Points, in no order, along strands that fork and pass close to each other.
In the rows, 128 means zero.
Points whose rows are less than 109 apart are linked; no others are. Some points are linked to none.
Birin: [160 140 122 170 159 170 170  90 142  99  84 142 161 111 105  93 145 146
 159  97 180 110 168]
fenef: [161 132 124 143 148 134 104 110 110 188  93 155 128 113  98 113 191 160
 108 160  91  95 115]
mevum: [117  80 146 101  89 114 110 120 107 149 139 103 106 131 116 141 127 143
  39 133  62 106 173]
bor: [119 142 144 158 105  95 140  90 109 158 150 160 108 121 133 110 159 137
 129 126 102 130 116]
Fenif: [ 97 132 126 109 103 107 145  59  96 111 136 129  68 138 162  89 162 144
 142 112 135 139 150]
Bukuf: [103 125 136  63 173  95 103  83  75 133  95 126 115 131 106 198 121 159
 152 179 105 105  98]
rudip: [ 88 102 101  95 133 131  86 120  87 177 145  86 168  91 106 138 168  80
  90 165  83 135  67]
leb: [ 90 157 114  53 129  80 124  62 125  97 157 108 101 143 100 165 120 123
 126 157 124  92 168]
Lizap: [161 122 191 177 149 145 130 227 117 145 117 153 140 146 111 127 109 113
  95 134 130 135 148]
fefem: [168  98 135 210 132 139 154  76 151 133 140 128 109 100 137 116  91 125
 135  70 134 113 135]
kefi: [122 165  81 166 134 141 126 172 117 130 142 158 133 152  75 175 150  65
 110 137  97 117 108]
Rup: [140 121 197 155 187 123 110 193 111 141 136 145 126 167 113 150  86 128
 119 144 102 118 110]
vof: [ 94 150  83 176 121 123 127 166 122 134 168 162 159 122 140 119 181  74
  77  68  80 142 103]
ket: [148 133 175  61 143  63 126 109 139 123 120 140 108 138 151 122 161 211
 152 147 149 121 148]
devez: [ 72 167 128  82  95 149 117 166 124  86 104 155 172 126 139  60 130  93
 104 135 100 125 135]
dapa: [ 97 122 204 139 134 129 147 121 130 136 124 141 158  75 155  64 143  76
 118  92 123 135 117]
Tes: [112 106 130 118 170 121  80 117  78 198 152 114 124 136 109 173 206 134
 102 147  93 110  92]
razod: [159 108 118 147 138 133 191 145 186 142  94 100 171 110  86 140 159 130
  92 139 149 134 177]
rula: [123 127  60 146 108 172 142 120  92  97  97 132 114 150 124 155  92 122
 164 132 127 156  88]
Mura: [136  90 164 141 119 135 110 155 126 197 161  96 104 123 131 147 178  96
  96 136 139 116 138]
nekis: [ 70 151 129  79 134  75 130  81 113 128 162 111 133 130 127 151 135 113
 174 167 140 147  97]
Zem: [161 147  99 138 149 158 135 140 163 120  95 129 200 113  85 119 117 145
 153 161 144 118 112]
legi: [129 171  61 115  99 157 115 144 121  65 110 150 125 150 145 101  92 147
 142 115 142 139 138]
Lof: [134  99 179 171 121 162 127 158 109 133 148 122 112 133 148 103  93  78
 148 120 131 143  90]
valut: [153  99 103 187 111 147 194  97 168 132 115 115 136 101 100 127 162  97
 119  92 138 135 139]
rase: [131 102 152 178 135 157 167 203 146 124 135 107 176 128 122 118 138  78
 122  98 172 174 138]
retuf: [ 78 101  97 122 103 113 114  78  63 157 150  89 104 122 140 192 129 103
 170 151 125 162  65]
Kevu: [106 140 153 131 164  66 126 109 151 169 166 140 158 117 117 154 145 155
  68 105  81  92 158]
Vif: [116  95 156 155 169 109 141 106 137 157 138 119 132 119 119 132 118 136
  74  95  90 103 158]
dimo: [ 67 159 135  69 125 103  98 148 126 124 136 139 170 126 133  93 119 118
  98 156  95 117 132]
kir: [106  84 142 133 160 132  97 127 113 196 160  89 128 124 150 131 196 130
 105 112 125 120 118]
boz: [136 129 130 172 187 139 104 140 126 129 113 149 201  98 129  70 106 148
 121 101 100 131  86]
Tepe: [145  99 111 130 160 140 151 118 159 142  90  94 181 125 139  93 160 191
 161 139 162 166 106]
rokos: [168 199  86  66 114 123 107 107 137  71 115 139  89  75 131  92  81 125
 150 163 156 116 122]
vokev: [123 136 128 102 148 134 128 178 141 106  86 133 170 163 151  96 144 200
 134 132 158 150 153]
Mepu: [ 75 114  81 126 113 152 124  91 119 136 150 112 148 103 126 110 189  73
 115 100  87 128  81]
fatu: [140 157 134 110 121 173 116 126 158  59 146 121 127 106 137 112  97  46
 191 124 170 108 109]
fase: [135  97 118 151 100  96 110 166 184 182 192  97 161 104 144 148 117 123
  93 121 119 149 115]
vogi: [115 118  99 127 134 188 103 173 110 124 105 110 144 159 133 114 134 132
 121 130 135 130 116]
Ronuv: [139 144 134 182 141 159 150 117 115 104 125 151 111 150 126 110 129 107
 182 110 159 128 110]
Mutoz: [166 165  74  77 128 149  92  91 123 102 105 120  96  88 123 146  61 115
 166 175 152  98 108]
kugur: [116  72 103  60  87 102 141  96 132 114 141  81  92 172 129 189 151 182
 112 125 114 128 149]
lanu: [118 126 125  96 138 132 100 106 167 159 135  99 142 105 160  90 167 133
 150 133 182 103 146]
korus: [110 142 114  86 158  85  89  92 163 128 161 107 129 108 173 105 134 167
 125  99 160 104 160]
Gab: [142  79 108 165 139 133 164 117 148 151 121  91 158 122 139 111 143 151
 164 130 147 189  70]
ziz: [116  93 135 102 115 115 139 172 164  89 146  93 104 185 171 159  98 167
 121  89 166 151 181]
nol: [139 155 120 167 109 146 116 147 105 118 122 171 139 119 113 142  92  84
 170 145 108 139  59]
Dubi: [113 173  77 126  74 110 110 110 172 137 166 148 156 105 136 126 157 112
 160 124 136 116 107]
sas: [189 140 165 177 140 138  98 138 141 150 109 167 141  99 129  88  81 155
 114 120 122  89 148]
sope: [116 123 156 108  85 134 103 139 104 161 167 106 107 132 108 160 114  68
 150 193 131 128  94]
tabof: [ 94 111 114 113 100  72 135 167 165 153 172 107 172 133 134 149 127 138
  93 135  95 171 120]
kiv: [112 130  89  81 103 140 124 136  62 129  40 137 121 126 135 175 111 170
 149 203 102 156  88]
Gitof: [145  81 175 163 180  97 142 125 131 187 145 115 108 117 121 180 160 133
  57  79 106 104 168]
tosu: [101 137 124 133 158 134 123 155 122 118 130 141 190  99 101 121 108  61
 110 139  68 140  63]
tuva: [136 131 192 143 140 116 121 145 146 193 147 133 121 106 109 153 160  86
  89 132 141  87 172]
lan: [119 124  52  80  99 128 119 100 137 108 123 113  83 182 122 199 141 169
 131 127 126 103 155]
fegev: [146 107 130  97 117  94 136 114 122 115 135 114  76 154 164 136 113 187
 163 141 147 171 118]
kadeg: [100 142 194 131 111 154 184 166 137 104  80 150 165 108 131  69 149  77
 130 110 162 156 153]
Gem: [191  70 145 161 166 150 151 138 139 127 100 110 121 159 106 165  98 192
 120 122 126 118 143]
Noseb: [123 157  98 156 123 157 134 108  85  75 123 155  81 154 131 138  86  96
 183 116 141 139  98]
Zoduf: [150 107 200 124 192 111 115 133 122 131 118 130 116 146 133 127  74 162
 132 145 115 106 129]
Sofam: [143 102 138  98 187 139 101  94 111 166  88 116 131 126 110 129 158 184
 127 160 104  90 113]
kizu: [122  99 107 170 137 179 167 154 148 101 140  96 172 122 111 126 163  58
 133  90 136 158  98]
Vono: [129 126 129  81 112 104  96  84  80 110 116 135 100 105 138 101  50 146
 109 165  74 128 113]
budo: [130 109 149 141 122  89 140 112 114 170 152 131 105 141 109 161 172 145
 100 139  90 130 128]
sege: [147 133 162 112 143 106 117  67  64 149 104 142  86 110 120 138  96 142
 177 192 111 133  76]
Ler: [162 130 115 157 197 171 131 153 138 110 123 119 180 163 101 146 139 192
 183 117 197 126 150]
fik: [151 189 124 118 148 134 124 125 131  40 140 134  76  96 152  68  75 107
 146  90 175 127 141]
fet: [168 148 120 135  96 104 138 104 153 109 121 151 107 113 142 102  75 164
 139 135 130 132 143]
fitu: [154 161 155 130 124 120 126 135 136  85 129 156 111 113 155  75  66 120
 140 117 150 122 149]
kemu: [157  92 124 182 128 139 208 165 156 117  98 111 169 124  96 140 129 137
  83  89 154 180 185]
gire: [140 149 125 147 120 142 152 124 154  86 110 145 107 150 114 138  87 133
 115  99 153  92 209]
Pekag: [159  87 151 148 133 129 142 188 161 152 111 108 182  96 118 101  92 121
  70 142 106 151 131]
kat: [102 138 136 125 140 105  80  50  57 158 188 129  85 140 146 161 150 137
 136 116 112 100 106]
mubam: [ 68 125 147 118 119 121 108 153 130 136 136 129 135 135 155 114 120 118
  56  73 110 110 188]
rin: [126 131  76 139  74 149 140 143 134 135 107 142 139 117 109 108 171 113
  67 116  87 121 155]
firoz: [150 180  92 126 155 162 123 125 109  77 111 141 119 133 139 109 125 128
 217 137 205 145  92]
Lida: [111  94 204 101 159 104 163 139  98 110 120 132  78 189 124 159 139 150
 128 136 111 126 140]
ton: [156 111 141 126  86 199 113 173 136 152  88 113 115 134 156 105 153 143
 117 127 187 117 180]
gafe: [ 96 114 189 107  82 129 159 144 140 142 114 118 141  96 148  81 146  83
 107 123 147 150 158]
fada: [132 135  82  88  95 110 125  61  98 106 110 130  90 112 119 141  71 142
 132 161  97 131 117]
ketal: [164 103 107 157 112 181 119 145 172 133 122  94 174 103 162  91 136 149
 152  84 210 137 148]
pab: [161 104 105 105 102 165 140 127 155 103 112  81 104 125 181 100 105 164
 130 114 200 148 177]
Bos: [122 149 183  74 135  55 115  70  91 131 145 144 110 138 124 144 172 184
 141 163 120 115 129]
lona: [ 99  94 123 125 111 109 153  96 116 129 163  96 104 139 171 112 118 122
 179 129 152 192  80]
felub: [ 95 141 174  94 143 121 158  98 153  84 127 123 144  99 136  79  87  78
 123 120 138 111 160]
Zuko: [157 128 152 146 100 144 115 156 132 136 138 140  67 170 121 163 100 118
 127 136 141  90 169]
zelal: [112 136 129 138 158 125 121 137 131 151 147 126 116 166 107 181 137 113
 156 143 135 115 111]
Potor: [110 114 177 133 146 113 140  88  76 157 133 121 113 114 111 131 122  95
 158 178  99 142  69]
Tefi: [112 118 141 127 119 153 146  94  83 100  94 142  87 133 165  54 127 137
 126 108 122 140 139]
zom: [119 174 116 134 127 169 118 130 160  75 138 151 166 113  98 133 125  46
 166 117 127  85 109]
puna: [ 97 177 112  92 144 100 133  72 141 127 137 134 136 117 121 123 166 114
 183 158 159 117 109]
zum: [ 96 175  98  94 168 148  96 135 127  93 103 142 169 138 133  84 124 140
 138 127 138 105 132]
Bupo: [107 140  67  89 113 149 126 145 143  82 141  88 114 157 139 180  68  95
 176 150 181 151 111]
madar: [ 86 108 131  88 147  76 133 117 121 140 150  97 133 150 138 193 123 148
 174 158 135 173  80]
gen: [113 154 131  94 134 117 121 146 126 127  88 161 141 153 101 119 144 165
  87 153  82  96 163]
nogo: [119 137 102 150  88 145 111 158  90 149 116 157 123 140 141 108 152 132
 139 138 105 166  74]
mal: [173  95 157 106 135 187 124 138 129 125  81  95 100 131 173  95 115 172
 126 128 195 122 181]
gugiz: [104 107  66 104  78 153  91 123  85 162 127  91  97 121 138 212 120 106
 171 172 144 137  85]
rep: [114 140  79  84 120 102  91 109 100 105 146 135  58 179 140 214 136 164
 156 115 134 111 127]
Dilo: [162  94 118 161 137 173 161 213 127 122 110 111 191 102 123 101 176  64
  77 101 147 179 140]
zosil: [164 104 129 184  93 153 203 183 129 102 102 131 170 130 114  98 124 147
 122 113 145 198 139]
bemo: [152 114 108 134  80 131 127 140 173 141 138 104 104 142 168 131 130 158
 145 109 187 140 167]
buzib: [100 113  80  72 128 129  72  83 104 168 124  83 143  97 118 182 129 133
 141 175 123 103  97]
fof: [125 105 100  99  71 157  95 140 123 121 156  88  79 150 155 143  73 100
 136 142 139 128 131]
pizep: [174 151 148 146 137 105  82  98 132 165 128 164 112 105 147  98 118 181
 142 133 127  89 132]
Fesaf: [114 176 134 131 170 151 118 119 146 123 120 154 139 133  94 123 139  91
 139 127 141  55 161]
veluv: [115 126 111  78  54 121 140  87 153 122 129 112 137  95 125  91 129 114
 105 156 113 119 155]
bidak: [ 99 168 133 103 150 117 107 162 136 104 101 156 175 131 168  52 137 168
 129 114 153 135 150]
tazod: [ 99 162 178 142  87 122 101 126 128 163 175 159 135  87 168  91 165  82
 120  88 139 105 132]
dakid: [105 184  95 130 126 109 114  67 151 141 149 159 162  91 118 109 187 109
 170 125 125  94  92]
nupa: [133 145 115 142  49 158 117 119 159 115 126 149 131  87 150  89 151  90
 129  87 136 107 145]
mibes: [132 121 137 128 118  93 123 189 154 114 168 125 114 188 144 180  70 151
 158 134 143 163 117]
lud: [129 143 123  65 111  95 108  81 128 126 152 108  81 152 105 200 136 136
 157 177 144  93 149]
dusi: [187 113 143 171 138 169 152 234 117 123 110 134 175 116  93 119 125  76
  72 135 128 154 148]
pafev: [ 90 109  79 104 122 118 122 108 140 121 175  76  98 160 142 188 100 104
 167 127 163 147 112]
Keb: [126 125 163  75  90 114 104 133 126 156 161  97  96 153 114 173 145 115
 152 198 151 116 132]
mirub: [ 83  87 155 133 104 147 143 158  99 136 103 122 120 132 150  86 130 115
  42  79  94 154 165]
pasus: [126  90 189 113 184 114 111  97 104 137 145 104 110 118 162  91  70 139
 133 140 118 135 104]
vira: [115 142 193 156 172 118 138 103 128 177 175 132 130 105 104 136 158  58
 122 135 122  83 124]
zod: [115 109 125 146 146 152 159 175 135  97 140 110 189 108 108 128 141  34
 131 127  98 179  57]
gid: [145 115 208 111 114  68 161 127 124 147 119 149 112 137 121 125 136 181
 130 171 105 147 137]
lepi: [131 124 141 211 145 182 169 183  74  90 114 153 146 157 101 109 126 111
 110  65 133 153 161]
pir: [197  83  98 179 133 212 154 141 154 114 118  92 187  88  85 124 128 106
 124 112 148 127 124]
nof: [129 120 166 109 148  92 148  96  94  97 125 147  51 175 143 141 117 172
 135 110 113 121 157]
nogup: [115 108 195 129 117 124 175 117 104 149 142 113 115 112  99 114 155  54
 132 178 112 146  98]
Nade: [ 85 130 113  83  75 103  97  92 147 132 182  98 160  85 150  99 120 105
  96 124 115 111 145]
Gutam: [118 166 136 104 132  90 154 108  86  89  99 185  70 185 127 138 141 184
 157 141 108 137 135]
Nufat: [166 109 152 112 129 110 177 124 131 106  82 131 110 152 147 109 104 211
 156 161 135 179 123]
giput: [ 95 165 116 108 146 132 130 159  89 115  83 168 126 176  82 159 135 128
 105 171  75 113 124]
falor: [ 97 169 122 131 135 122 148 138 150 110 114 157 148 151  92 129 139 115
 100 123 105  99 175]
Pud: [106 137 153 152 109 141 120 146  89 158 176 136  90 141 104 159 147  39
 132 150 106 119  92]
nug: [138 160 134  97 158 106 131 127 151  80 131 135  96 159 123 143  75 142
 138 138 146 102 173]
zuz: [120 111 121 124  78 126 122 182 140 111 151 113 116 163 149 134  62 127
 119 132 121 155 133]
lop: [170 143 151 109 129 180 140 107 159  77 108 121 129  96 123  93  92  78
 162 148 169  89 146]
Lodop: [ 68 100 119  88 136 116 141  94 116 111 175  69  87 160 166 137 127 110
 159 121 165 162 122]
gunap: [ 92  82 113 139 106 117 130  87 103 143 175  93 105 135 150 148 104 106
 141 118 104 165  78]
buv: [168 203 113 123 162 152 109 148 113  56 132 149  97 125 130 104  79 119
 187 126 199 126 121]
kez: [158 128 104 126 181 108 118 139 170 147 115 127 154 159  99 212 146 191
 173 147 149 113 104]
nokep: [153 189 107  75 149 145  86 116 123  80 126 128 103  74 161  62 117 113
 169 137 175 120  99]
Zimok: [122 153 103 165 102 121 108  96 113  97 162 170 127 103 160 109  80 105
 156  81  90 142  58]
Mozep: [111 117 109 136  95 158 142 135 172 119 108 120 198  66 147  69 186  93
 105  78 123 145 121]
kise: [ 99 114 118  88  91 124  99 150 102 121 126 130 111 159 124 135  92 144
  64 139  59 116 155]
rig: [154 142 131 125 121 129 113 175 161 119 112 135 131 161 166 121 147 195
 148 103 198 136 178]
Zov: [125 108  94 159 125 188 114 154  76 148 100 128 141 120 132 111 176  93
 144 134 112 165  40]
bas: [172 147  88 101 149 135 100  85 145 116 107 125 108 126 111 154  78 163
 144 160 130  83 138]
Sem: [136 123 129 161 136 155 111 182 164 138 133 117 159 136 134 133 119 134
 110  88 174 113 177]
Zapa: [ 96  82 105 106  90 105 146 132 161 125 158  83 110 168 149 163 121 151
 103 101 126 150 162]
Som: [ 86 148 176 118 182  95 110  57 109 150 181 122 116 124 148 129 152 126
 123  97 132  78 153]
seriv: [138 129 146 128 186  72 128 122 179 162 135 141 157 137 105 173 172 191
 115 114 115  89 144]
bevib: [120 122 147 172 135 120 159 142 166 142 135 134 183  80 138  96 159  90
 108  79 129 151 116]
lobad: [189  80 111 176 141 193 140 142 138 130 105  99 155 129 106 128  94 158
 115 119 143 121 144]
Keziv: [135 138 130 159 100 144  78 171 111 147 163 147  93 159 130 154  85 101
 132 135 118 105 110]
fafor: [165 120  87 120 156 108 139 170 158 166 120 117 155 136  78 186 189 125
  96 180 109 132 120]
vid: [133 121  96  82 173 141 127 111 132 115  95  89 141 133 163 107 136 178
 183 155 185 163  95]
fepuv: [ 96 150 141 116 124 184 137 197 104  75  91 147 190 144 118  68 125  96
 117 130 118 148 127]
val: [113 142 122 133 158 130  90  52  84 166 140 146  99 129 110 138 167 132
 124 125  96  64 122]
lozom: [157 138 128 199 140 138 165 192  86 113 123 168 131 152  90 130 127  80
  95 130  87 160 111]
zef: [166 117 146 110  75  97 115  86 137 139 134 135  85 115 116 134  81 157
  95 150  94  87 180]
Rov: [134 111 122 113 131 101 147 119 178 166 123 105 160  91  81 149 156 117
  51 139  97  96 184]
Veb: [ 84  94 122  97 145 120 158 198 128  91 111 102 153 204 142 153 131 177
 124 122 123 188 122]
kuv: [108 155  84  71 104  86  93 106 165 105 173 107 132  95 175  92  97 140
 115 108 146 125 151]
kufiz: [147 105 123  77 191 142 107 102 109 130  72 106 130 131 147 117 128 203
 158 164 140 134  97]
bivin: [ 97 194  72 118 109 136  97 136 146 104 141 159 153 132 118 148 117  84
 166 129 138 106 103]
zet: [129 110  87 159  67 122 120  83 142 161 166 122 123  88 121 129 147 106
  87 100  84 109 125]
faka: [ 83 104  89 145 140 170 107  90  66 152 123 121 125 111 128 120 170  84
 138 114  92 135  50]
Kitu: [103 180 116 132  92  90 143 137 119 118 119 190 103 176 122 129 167 166
 139 133 110 135 144]
Gebak: [136 157 138 184 126 128 130 168 114 165 169 165  98 148 101 160 176  63
 108 129 114 105 126]
zinur: [ 98 171 135 107 137 119 137 129 141  93 130 136 107 141 174  83 153 125
 162  99 198 134 169]
Pelek: [ 93 167  86  38 137  71 132  72 113  64 147  98  85 122 121 160  86 133
 135 152 134 139 145]
Muri: [145 117 115 199 132 185 134 203  79  89 132 149 154 139 104 111 105  82
  92  82  93 151 114]
bak: [154  86 111 182 130 175 171 112 176 100 126  93 184  91 112 118 114 105
 136  72 161 132 144]
fudis: [147 158 125 152 111 124  77 146  96 160 128 169 110 125 132 156  86 129
 161 160 113 124  73]
los: [ 76 119 137 127 166 136 148 152 144 110  88 117 179 141 153  96 147 161
  98  62 165 150 188]
padi: [114 101  70 111  55 159  99 145 117 147 144  89 103 136 119 190  95  82
 129 160 110 135 100]
luza: [166 174 124 117 132 186 106 128 147  94 100 147 137 120 100 103  97 103
 140 150 154  58 160]
sez: [106 133  95  93 130 100  88  58  67 119 160 116  57 143 143 181 121 148
 151 122 123 122 113]
visu: [ 81 151 143 110  98  97 131  90 118 125 153 136  92 119 192  83 167 130
 133  77 175 143 171]
pes: [135 123 161 133 147 136 110 118  97 117 132 132 108 121 144 101  56 106
 154 145 114 135  82]
nid: [121 167 134  46 161  83 134 119 135  76 127 117  99 143 114 164  64 134
 153 182 142 126 141]
ren: [113 113 102  93 123 133  68 167 108 146 116 121 149 138 132 135  82 156
  85 151  72 128 105]
ligot: [114  98 153 139 104 143 146 134  80 144  87 140 108 130 141  67 150 139
  84 124  83 151 133]
gifa: [146 102 157 166 104  84 161 118 128 186 174 117 133  95 123 125 168  99
 117 149 107 173  85]
kod: [ 89  94 108 121 111 182 176 126 136  74 100  92 165 128 133  82 123  90
 112  99 116 156 131]
raf: [177  98 109 160 173 132 115 105 133 136  98 137 124 143 106 154 105 210
 104 104  87  94 138]
fituf: [186 135 165 126 126  84  79 127 144 176 142 160 108 129 127 161 128 193
 140 157 117  88 124]
Vod: [118 110 121  89 150 125  67 121 146 172 151  90 153 116 115 158 120 136
 108 160 113  88 121]
pulo: [158 106 142 171 177 107 128 150 148 153 131 132 189  92 108 107  83 134
  85 128  74 138  93]
Miv: [143 120 134 181  92 168 173 149 114  78 103 150 158 121 133  76 130 113
 149  95 124 175 103]
Kolut: [101 127 191  73 113  85 114  95  80 126 158 120 100 147 127 133 132 138
 117 169 110 122 142]
sal: [112 133  84  96 114 161 130 139  81 110  80 130 103 164 140 154 120 154
 165 165 137 163  99]
veba: [174 128  96 181 152 177 153  70 129 123  83 142 140 111  95  98 156 147
 164 121 141 104 112]
fofo: [134  98 138 144 121 130 131 118 172 160 138  96 139 102 168 103 139 135
 147 100 183 137 142]
tabo: [120 157 100 106 142 141 118 130 139 101 134 117 133 131 174  84 143 138
 185 122 199 153 109]
binal: [146 138 115  97 156 137 110  87  50 119  72 132  67 111 145 145 100 154
 184 183 144 140  82]
nuris: [161 116 166 178 149  79 155 120 114 187 167 151  97 120 103 177 181 114
  62 112  86 112 156]
vib: [147 133 173 118 128 115 183 152 146 122  81 140 140 149 112 111 132 171
 142 178 135 153 144]
riti: [142 141 190 143 143 143 180 157 145 120  67 152 186  90  96  73 146 101
 113 143 133 135 149]
tumed: [133 142  93 152  73 189 110 152 142 113 124 141 149 120 151  89 174 101
 157  93 157 128 113]
nok: [126  86 162 110 116  96 131  59  85 146 130 115 102 119 109 128 116 164
  71 143  55 109 149]
rifo: [149 133 104  76  55 124 106 101 153 127 132 112  93 118 134 123 114 147
 103 152 134  92 192]
Lipak: [151 138 161 175 113 121 147 149 145 114 148 157 155  98 110 127  94  64
 165 138 103 160  48]
memug: [158 116  88 150 127 114 111 180 163 179 136 121 157 132 119 155 170 159
 113 141 121 149 107]
felod: [161 108 142 170  78  99  97 163 130 191 181 135 132  94 144 127 106 119
  82 128  87 143  96]
sape: [ 94 129 111 118 119 145 137  88 158 126 131 118 167  82 120  92 178  78
 116 104 112 100 127]
kog: [ 94 175 179 134 105  82 135 118 132 166 158 167 136 111 131 119 174 116
 103 119 122 109 161]
Funu: [126 179 134 103 150  54 128  94 132 100 174 141  79 129 161 116 113 159
 169 123 160 148 127]
geniv: [ 92 135 135 103 148 114  89 142 101 151 132 136 169 110 107 120 101 105
  83 162  58 116  94]
Zimis: [152 147  88 142  68 179 120 162 145 132 100 144 135 137 142  97 171 149
 133 125 165 124 155]
mepim: [ 98 115  91 144 149 138 151 129 142  97 105 117 178 138 144  79 130 165
 117  76 134 158 144]
kel: [102 174 149 125 106  69 137 126 125 118 165 168  83 169 159 134 142 149
 156 114 149 147 146]
Zuza: [ 73 153  81  92 115 131  89 115 106 125 144 126 113 150 173 103 175 139
 143 111 144 129 123]
rer: [120 107 131  92 163 116 123 122 170 156 118  98 172 113 107 128 129 145
  90 157 102 104 147]
dob: [ 87 100 123 122 151  93 158 180 137 121 131 110 169 164 125 142 129 149
  92 126  91 183 117]
Vaso: [109 150 105 123 147 145  88 124  97 179 131 138 134 120  95 147 201  90
 132 160 110  94  89]
Sog: [107 129 185  60 142 120 127 135  83  94 125 123  65 179 129 144 106 125
 142 173 124 120 146]
zoleb: [100 141  79 103 141 136  93 116  97 167 104 123 126 133  90 212 162 120
 152 175 120  98  96]
setof: [158 164  75 135 171 149 109 139 151 120 111 134 150 166 111 174 147 184
 195 137 189 112 126]
Bav: [188 122  80 147 149 158 107 102 131 140  80 139 126 131  89 168  93 183
 132 156 104  87 122]
Gemo: [155 119 154 107 160  65 138 130 176 138 115 152 144 149 139 148 162 233
 148 115 139 122 133]
Tezaz: [108 115  93 149  98 121 146 126 149 132 120 128 155 114 140  93 140 142
  83  90 101 145 143]
Sefo: [146  98 174 164 111 154 113 187 113 145 118 141  70 173 144 161 121 138
  90  83 140 110 186]
Degu: [131 104 131 194 127 183 138 178  88 123 103 141  98 170 126 129 136 128
  80  72 125 129 173]
kevoz: [173 117 183 200 140 143 143 133 146 130 115 147 149  87 127  98  83 113
 117  81 141 116 145]
duda: [145 138 118 160 147 137 109  93 111 179 128 153 122  98  91 120 176 110
  86 126  79  66 128]
foni: [174 136 121 146  89 197  93 166 150 103 116 143 171  69 108 117 171  47
 133 127  82 121  74]
gato: [137 158  79  92 101 149 141 120 128  66 118 122  84 151 120 159  54 113
 150 163 144 130 139]
Fevak: [153 116 161 137 109  73 166  99 174 138 114 133 141  94 133  99  93 173
 117 132 123 142 157]
tamu: [125 137 121 164 170 123 142 172  87 125 101 165 133 169  85 165 128 128
 111 148  75 149  94]
Dipa: [158 112 134 136 165  85 171 153 181 159 112 120 160 134  85 170 181 164
 101 145 117 132 145]
fiv: [113 133 108 129 190  83 128 139 139 112 130 139 141 174 120 207 106 178
 178 121 136 148  93]
bevam: [174 113 156 195 106 164 161 161 141  95 130 142 157  97 110 112 121  67
 152 108 113 161  83]
Mefil: [112 157 117 154  99 134  93 109 139 145 147 162 125 100 169  86 156 121
 119  70 138  93 151]
midu: [ 99 120 152  90 149  66 126 164 169 132 180 104 142 169 145 183 109 153
 161 145 150 157 112]
nokof: [143 138 204 115  68  86 137 106 117 156 129 150  94 111 136 101 140 141
 120 162 133 125 172]
Doma: [146 105 184 171 169 112 145 155 156 162 116 141 119 135 112 181 135 140
  75  71 145 112 192]
gidi: [152  98 150 138  88 118 135 133 172 170 130 115 135  83 110 130 107 114
  67 127 111 109 174]
Ratom: [145 173 100  84 135  73 145  97 132  77 144 118  67 107 142 124  84 149
 170 152 165 170 111]
tar: [125 131  87 152  96 123  87 152 126 178 150 140 139 128 140 123 168 147
 111 118 106 137  94]
fubik: [116 127 164 185 129 158 176 112 133  98 138 138 127 119 135 104 154  60
 175  81 151 139 105]
Tapof: [146  78 198 164  96 149 160 151 104 160 138 115 100 102 137  97 131  62
 120 144 118 156  99]
Beza: [105 119 103 127 166 136 142 167 123 101 108 115 157 188 119 168 106 160
 156 133 138 166 107]
kupa: [135 133 139 160 197 147 138 131 152 120 115 119 184 128 120 102 139 154
 160  99 185 121 150]
fufur: [118 190  92  65 187 116  84 107 110  88 108 137 123 107 146  96 111 151
 153 145 153 121 112]
zed: [113 114 156 116 145  97 121  81  64 130 123 147  96 140 118 132  83 158
 105 147  52 128 107]
Zus: [ 96 123 193 122 152 122 126  73  99 152 175 113 108 113 131 114 130  84
 128 135 121  95 129]
sivub: [142 108 190 131 142 142 161 180 152 138  77 120 173 110 114  95 113 126
  84 140 142 143 174]
tuben: [114 150  80 176 104 136 141 177 127 131 130 162 136 134 115 133 178  83
  49  71  95 128 168]
Zalu: [105 126 119  67 116 100 129 120 117 132 114 128 119 162 125 155 172 185
 141 161 119 141 119]
Kuz: [145 127 105 169 133 128 181  59 149 145 114 134 116 117 102 125 174 130
 160 129 134 120 119]
depes: [157  83 160 172  83 126 111 150 147 173 153 123 123  81 152 108  80 107
  72  97 100 126 136]
lumo: [ 75 146 162 139 163 121 126 144 144 118 110 150 156 130 144 112 107 129
  75  53 146 111 205]
zafos: [142 155  54  99  79 134 146  69 131  63 113 134  83 115 126 120  75 125
 136 130 117 124 137]
piro: [139 105 141 150 113 114 156 147 144 160 137 112 148 115 122 120 134 115
 154 161 129 175  75]
fafeb: [138 138 146 158 136 117 122 143 168 134 130 150 104 151 115 182 109 145
  94  72 144  78 213]
zasa: [159 126 102 133 146 117 151  93 145  95 121 122  81 163 144 145 113 189
 166 111 160 137 143]
vik: [124  86 146 158 114 164 168 105 144 118 137 102 133  91 125 111 168  44
 141 105 114 146  86]
zes: [201 107 158 127  94 103 116 105 165 164 138 124  90 115 125 150 100 174
 133 162 135  97 154]
fosu: [ 99 157  62 159 143 130 123 153 131 127 168 148 169 121  96 165 157  43
  92 100  76 124  85]
Vosu: [176 113 119 188 140 132 143  87 140 114 138 133  71 147 142 143  96 157
 153  79 163 112 157]

A fork is a point with three links. Follow the links from the first point to the second and name the forks in between, in order.
fitu; val | tabo vid
zum; Bos | bemo Gitof seriv
dapa; gire | Dipa seriv Gitof
piro; lud | vid tabo
fituf; zum | fofo bemo
kefi; sape | Gitof seriv Dipa
kizu; nekis | geniv
Ronuv; nok | kizu geniv
vid; sope | tabo
zod; nogup | kizu

Follow the links from the first point to the second, and from the first to the third. Name the last point that the two ways share.
memug; sope; luza | Dipa
faka; ketal; sope | Gitof
gire; Pekag; mal | Gitof
Zov; Funu; Keziv | Dipa
vof; Miv; Funu | seriv
Lida; Keb; sivub | seriv
fefem; mal; bas | bemo
fubik; nok; Tapof | kizu
dusi; kiv; retuf | kizu
fufur; veluv; tumed | bemo

A fork is a point with three links, a tip a point with one. Leave the first point through the second and follow the links. Name the first fork or tip that comes.
ket; Bos | Ratom
gidi; Rov | Som
madar; nekis | Dipa
fenef; duda | ziz
korus; kuv | nokof
